A landscape with many valleys, sampled at points; each row gives a point and its height.
A ball rolls from a point to the lowest of its 6 nearest points, and stops where none of them is lower. Distance is the straight distance between rows; heights are no part of it.
Vaso: [  4  15  -1  -4   7   6   8  -7  16   9   4   8  -8  -1 -12  -9 -19  23
  -1   3]  (h 719)
Zetep: [-12  15   9   5  -7  -3   0   6  22  -2  -1   2 -18  18  -8 -20   5  12
  14  15]  (h 85)
nagoz: [ -5 -24   8  -8  -1 -10  22  -5 -14  15 -15  30   4 -21   9  19  31 -28
  -6  -8]  (h 748)
nirek: [ 12  -3  25 -10   8  -6  -2  15   0  13  -7  23   5 -29 -14   6 -14  17
 -17 -11]  (h 705)
Sizef: [  7 -18   9 -16   5  -3   2   2  -7  17  -8  27  12 -33   1  13  -5   7
 -17 -16]  (h 681)
fug: [ 14   0 -15 -12   8  19   2 -16   6   6  12   1   1   5  -7  -9 -17   9
   0  -4]  (h 671)
kevaz: [ 11  -2  14 -14   6  -2  -4   3  -2  14  -6  20   9 -25  -6   5 -18  18
 -13 -14]  (h 694)
satul: [  7   7  15   2   7  11   1  -5  28 -16   2  -2  -7  16  -9 -10  -8 -19
   2   5]  (h 260)
ridiv: [-12  -3  34  15  -7  -1 -10   7  19 -19 -17 -12  -1  14  20 -21   3 -26
  -5  -9]  (h 721)
pur: [ -2  19  10  -1   3  -4  -1   8  15   8  -2  10  -9  -8 -13  -9 -16  29
   1   0]  (h 722)
lag: [-14   7  18  12 -11 -14 -19  33 -11  -3   9  -9   1  -8   4 -13  13  40
   8  13]  (h 548)
Nesos: [-17  -3  32  18 -11  -8 -11  -1   6 -20 -26 -18   2   9  26 -25   4 -17
  -6 -12]  (h 708)
puso: [ -1   5 -30  -3  -5  -1  21 -21 -28   9  -4 -14   1 -10   3  17   0  -6
 -11 -11]  (h 31)
pini: [-21  -5   9  12 -11   5 -16  13  15  -9  -1   5  -5  13  10 -21  20  15
  28  30]  (h 83)
magig: [ -1  20   3  -4   2   0   5   1  17   7  -4   7  -9   0 -19 -12 -14  23
  -2   7]  (h 539)
pusam: [  8  -2 -45  -1   3   0   9 -12 -17  -2   7 -13  -6  10  -3  23   1 -18
   8   5]  (h 197)
sivut: [ 18  -5  17  12  10   7 -11   0  20 -25  12 -14  17  11   4   1 -18 -32
  -6 -11]  (h 145)
varar: [  3  -2 -37  -7  -2  -1  18 -21 -25   5  -1 -17  -2   0  -3  16   1  -8
  -4  -8]  (h 119)
rofet: [ -3  -4   0  -4  -8 -14  23 -15 -24  16 -14   4   6 -24   8  23  12 -19
 -19 -21]  (h 143)
kuvel: [-19 -15  12   8  -8  14 -21  12  14 -12  -8   8   0  10  13 -21  21  12
  25  30]  (h 182)
gumuv: [ 20 -12 -24  -4  10   5 -10  -4  -4 -14  13  -8   6  20   5  23  -1 -31
  12  -4]  (h 583)
gokal: [ 21 -11 -29  -5  11   8  -6 -10  -5  -9  14  -7   4  14   0  14  -3 -28
   6   2]  (h 486)
Miro: [  9  12   1  -8   4   6   3  -6   5  14   4   6   1 -11 -10  -7 -25  30
  -6  -8]  (h 70)
badif: [-18  -8  14  19 -12   0 -20  22 -12  -5  15  -6  11  -7  10 -15   7  49
  17  26]  (h 432)
dep: [-19  13   6   6 -11   0  -8  12  19   0  -4  -1 -14  16   0 -22  13  21
  22  22]  (h 230)
bape: [ 12  -5 -25 -14   1   3   5 -20 -13  16   8  -6   2  -4   2   3 -10  10
  -9  -9]  (h 693)
Zavi: [  0   5  32  18   6  -2  -4   1  22 -28  -5 -16   6  12   8 -10 -13 -30
 -10 -12]  (h 392)
penod: [ 20 -18 -13  -4  16   4 -17  -6   3 -15  18 -10  13  16   5  22  -7 -30
   7  -6]  (h 543)
nupi: [ -9  16  21  -1  -7 -21 -13  37  -6   0   2   0  -7 -13 -11  -7  11  29
   2   1]  (h 606)
Tuvo: [ -3  18  19  -1  -3 -20  -7  27  -2   3  -4   7  -6 -18 -14  -6  -2  32
  -2  -1]  (h 680)
Bapil: [-14  -3  32  15  -9  -4  -9   5  13 -16 -20 -20   1  10  22 -21   9 -21
  -4  -5]  (h 701)
vukad: [-15  15  16   3 -10 -16 -17  27  -3   0   6  -4  -8  -2  -4 -12  14  38
  12  14]  (h 566)
lopi: [ -1  -3 -35  12   9  -2  18  -3 -14 -16  -7  -5 -11  17 -17  45  -3 -28
   7   7]  (h 371)
buva: [ 18  -9 -22  -4  11   8  -8  -5  -3 -12  16  -8   8  18   2  12  -5 -27
   4  -1]  (h 385)
nov: [ -6   8  28  12   2   6  -5   4  28 -19  -5  -5  -4  19   4 -19   0 -25
  -2  -3]  (h 488)
peb: [-20 -14  15  10  -9   8 -18  11  17 -12 -13  11   3  12  13 -23  23   6
  22  26]  (h 152)
Sak: [ -4 -10  12  -7  -4 -12  25  -9 -19  17 -14  15   5 -21   8  17  24 -29
 -22 -15]  (h 597)
dat: [  0  17   7  -1   0  14   5   1  30  -3   3   6 -18  13 -10 -20 -10   1
   7  12]  (h 341)
balak: [  5   1 -28  -5  -2  -2  16 -20 -27  18  -2 -12  -2  -8   5  13   0  -1
 -12 -15]  (h 247)
met: [  3  15  25  -4   5 -15  -5  27  -2   3  -6  14  -1 -20 -17   2 -13  22
 -12  -4]  (h 806)
vigoz: [-11  13  20   8  -7 -21 -20  38 -16  -2   8  -1   0  -8   1  -8  12  37
  -2   5]  (h 572)
zezim: [-15  -4  31   7  -4   2 -10   7  17 -12 -20  -1  -1  20  16 -25  17 -21
   3   6]  (h 512)
difal: [  6   2  24  11  11  11  -4  -2  25 -20   5  -8   2  15   1 -13 -14 -28
  -1  -4]  (h 224)
zug: [-14   6  21  10  -5   7  -7   4  27 -13  -9   1 -12  22   2 -24  11 -18
   8  11]  (h 529)
Vobi: [-14  19   8   5  -6 -14 -10  14  11   6  -1   0 -14   3 -12 -15   6  28
   9  14]  (h 376)
lupan: [  9  -5  25  -8  10 -12  -4  22   1   7  -6  26   6 -33 -18  10  -9  12
 -12  -6]  (h 727)
det: [  6  -4  -5 -16   0   1   4 -15 -13  22  -4   6  12 -18   5   2 -13  18
 -13 -17]  (h 88)
vam: [-14  -6  34  18  -8   1 -12   7  20 -20 -21  -6   1  18  23 -20  13 -23
  -1   2]  (h 637)
zil: [  2 -18   5 -16  -2 -14   9  -7 -19  23 -12  16   8 -23  14  12  13 -10
 -21 -20]  (h 648)
Zak: [ -8  19  18   1  -9 -19  -6  26   4   5  -2  -1  -7 -10 -14  -7   3  31
   4   7]  (h 575)
fek: [ -3   3 -42   6   0  -2  21 -13 -27   1  -8 -17  -9   2 -10  28  -6 -19
   2   2]  (h 134)
Kivi: [  0 -30   7 -16  -3  -5  13   0 -11  17 -11  33  12 -27  11  15  23 -17
 -11  -5]  (h 702)
vid: [-15  10   6   5 -13 -12 -16  21  -2  -1   1  -8  -6   0  -2 -12  15  40
  16  17]  (h 541)
Loti: [ -4   3 -26  -3  -8  -6  24 -23 -30  14  -7 -17   0 -19   1  24   2  -5
 -13 -17]  (h 164)
Bot: [  0  -9  -5 -13  -4 -10  11 -14 -18  21  -9   5   8 -20  13  12   9  -5
 -21 -23]  (h 644)
Gitub: [ 12  -1  14   6  11  11  -9   2  20 -23  11  -5  13  17   4  -1 -16 -28
  -1  -8]  (h 163)
Govo: [-20  -9   6  20 -11   5 -16  17   2  -8   9  -3   2   4   9 -20  14  37
  24  31]  (h 480)
bege: [  9   7  -4 -10   4  18   3 -14  11  13   9   6  -5   1 -12  -9 -19  17
  -3  -4]  (h 62)
Pode: [  5  -4 -21 -14  -3  -3   6 -18 -19  19  -4   2   8 -15   5   7  -5   8
 -14 -17]  (h 700)
Gifus: [ -5   5 -41  13   3  -3  26 -12 -23  -8  -4 -12  -8   0 -15  34  -6 -12
   1   6]  (h 161)
Dutug: [ 19  -8 -26  -5   9  16  -7 -18   1  -2  23  -5   4  14   1   5  -8 -15
   6  -2]  (h 370)
kavo: [ 23 -14   1  -2  18  10 -18  -3   6 -19  19  -8  16  15   8  10 -12 -32
   6  -6]  (h 303)
Goki: [ -2   4 -36   4  -2  -3  22 -21 -29   6  -4 -19  -4  -6  -4  23  -1  -7
  -5  -8]  (h 94)
bedo: [-20  -4   3  10 -12   5 -15  18  11  -6   1   0  -5  10   6 -16  16  25
  30  30]  (h 218)
fola: [-20   1   7   9 -12  -4 -20  17   5   1   6  -3  -2   2   4 -17  12  40
  22  29]  (h 434)
gemo: [ -5   6 -36  10  -5  -5  27 -16 -29   1  -7 -15  -2  -4  -8  29  -2  -6
  -4   0]  (h 118)
Goz: [ 10 -21  15 -19  11  -1  -5  12  -7  13  -8  34  14 -29  -4  11   2   2
 -17  -9]  (h 683)
zov: [  9  -8  12 -16   5  -4  -1   5  -2  17  -7  21  13 -29  -4  12  -8  13
 -12 -18]  (h 684)
lativ: [ 12  -4 -24 -12   3  12   4 -18  -4  12  16   2   3   0  -4  -4 -12   7
  -6  -7]  (h 815)
relen: [ 19  -2  -7  -5  15  19  -1 -12  10  -7  19  -2   4  13  -2  -8 -17 -13
   3   2]  (h 188)
daf: [  3 -15   6 -16   0  -5   4  -6 -13  20  -6  20  15 -27  10  11   4   1
 -19 -20]  (h 675)
zepe: [  3  -2 -40   8   6  -4  17  -7 -21 -15   0  -8  -7  11 -13  35   1 -32
   8   3]  (h 315)
Bak: [ -9   7 -17   5  -8 -10  27 -19 -30   8 -10 -10   2 -14  -1  27  -1 -10
 -15 -18]  (h 184)
vela: [  4  15  24  -1   1 -22  -3  38  -5   3  -2  10  -5 -20 -17   1  -4  24
  -8   1]  (h 711)
peg: [-19   4  11   9 -10   6 -12  12  17  -8  -5   5  -8  14   4 -24  21  13
  25  28]  (h 162)
virob: [ 11   8   8  -6   3  -1   1   5   8  17  -6  15   1 -21 -14   3 -23  24
 -12  -8]  (h 769)
Fir: [ 12   3   7   1  10  16  -1 -10  21 -17  17  -2   1  18  -9  -9 -15 -20
   3   2]  (h 153)
famo: [ 16  -7  -3  -2  16  11  -4  -9  16 -10  17  -3  10  21   2   2 -16 -23
   5  -1]  (h 64)
Nub: [  9   6  -2   2  10  17   3 -13  21  -5  14   1  -7  15 -11 -16 -12  -5
   3   4]  (h 282)
notom: [ 14   4  14   6   9  13  -2  -2  21 -20  15  -2   5  20  -2  -8 -17 -27
   0   0]  (h 156)
pel: [ 17  -4 -43  -3   5   2   5 -12 -18   1  13 -11  -4  16   1  16   0 -21
   4  -2]  (h 296)
famum: [ -4  19  20  -7  -1 -11  -4  20   9   7  -7   8 -10 -14 -17  -4 -11  34
  -5  -5]  (h 782)
Nif: [  4  -2 -41   2   3  -2  19 -15 -22  -2   2 -12  -8   4  -2  23   4 -16
   3   1]  (h 144)
pozi: [  3  14   0  -5   7  15   5 -13  21   5   9   2  -7  11 -15 -13 -16   9
   4   5]  (h 508)
Sot: [  9   3  -8 -14   5   5   1  -9   3  16   7  10   4  -8  -4  -1 -23  19
  -9 -11]  (h 57)
zem: [  0 -13   3 -11  -6 -12  19 -11 -18  15 -12   9  10 -23  10  18  16 -19
 -22 -19]  (h 546)
gir: [  5   4  30  13   9   7  -3  -1  24 -27   1 -13   3  15   4 -12 -10 -28
  -3  -6]  (h 133)
bipin: [-19 -11  27   9  -9   9 -14  11  20 -11 -18   1   1  17  17 -26  26 -11
  14  14]  (h 326)
sopo: [  7   1 -38  -7   1   1  13 -17 -19   5   5 -15  -6   6  -5  26   2 -14
   3   2]  (h 183)
fenos: [-14  -2  17   7  -9  11 -12   9  19  -9 -11   7  -7  18  11 -22  25  -6
  17  18]  (h 290)
Gese: [ 13  -9 -36  -2   7  -1   2   1 -20  -9   9 -11  -7  18  -5  29  -1 -28
   8   5]  (h 438)
sepas: [ -9  16  15   7  -5   9   1   3  24  -5   1   4 -17  23  -8 -21   6   0
   9  15]  (h 262)
vil: [  6   1 -36  -3   2   3  11 -18 -19  11   5 -11  -2   0   1  10   1  -2
  -2  -5]  (h 221)
navip: [ -4  20   4  -2  -1   4   1  -1  21   3   5   2 -20   9 -13 -16  -7  16
   7   7]  (h 309)
bebuf: [ 13  -4 -38  -7   8   6   6 -15 -15   2  12 -16  -2  12  -2  10  -2 -13
   5  -1]  (h 291)
Lezus: [  4 -23   8 -16   3  -4   7  -1 -14  15 -11  27   8 -27   9  16  10  -6
 -18 -20]  (h 674)
vani: [ 19  -5 -37  -6   4   8   1 -12 -10   0  17  -9   2  14   1   9  -1 -17
   7  -1]  (h 377)
bivim: [  0  13   7   2   3  10   4  -5  29  -6   8   5 -11  13 -12 -17  -6  -6
   4  12]  (h 398)
Seno: [ 14  -2 -23 -13  10  17   1 -20   7   5  15   1   2  11  -3  -3 -14   1
   0  -3]  (h 562)
Ruz: [-13  16  14   5 -12 -18 -11  22   7   3  -1  -3  -9  -1  -6 -12   6  41
  12  12]  (h 503)
Muvum: [  5   9  15  -8   4  -7  -2  18   4  10  -7  15   2 -24 -15   3 -16  27
 -10 -10]  (h 788)
luni: [ -3   2 -16   0  -7 -14  20 -23 -30  13  -9 -12   4 -19   6  20   2  -6
 -18 -16]  (h 351)
Toko: [ 12  -2 -38  -6   1   7   9 -20 -18   6  14 -12   3   4   3  12  -1  -4
   0  -3]  (h 301)
lagis: [-18  -7  19  21 -12  -1 -19  25 -15  -5  23  -7  13 -10  11 -10   4  48
  10  25]  (h 87)
muke: [-19   3   9  13 -13  -7 -20  25  -9  -4  13  -6   4  -8   8 -12  10  41
  18  21]  (h 466)
lem: [-15 -11  34  12 -11   0 -16   4  10 -13 -31  -9   8  12  29 -23  13 -20
  -2  -1]  (h 632)
faba: [  1 -24   4 -12  -1  -5  14  -5 -14  18 -13  24   8 -23  12  16  24 -22
 -15 -13]  (h 676)
nopo: [-13   2  28  13  -3   1  -8   5  24 -16 -15  -3  -6  19  12 -21  12 -23
   3   4]  (h 653)
vifaf: [  8  -3 -30 -11  -1   2   8 -23 -19  12   6  -7   1  -5   8   8  -2   2
  -9 -11]  (h 412)

Where does a ball stop that starts at each point below?
Muvum => rofet
Bapil => pini
ridiv => pini
vam => pini
Gese => puso
gokal => puso
lupan => rofet
met => Zetep
vani => puso
nirek => rofet
Nesos => pini

Call two points neighbours if one is among the 6 nearest of the other. Go from one point of each pair to the other, from neighbour to neighbour, staying as low as possible. Name the highest point that can't be avoided.
Sot / Zetep => pozi
lagis / famo => fola
rofet / famo => Dutug
Zetep / gir => dat
rofet / puso => Bak
famo / gir => notom
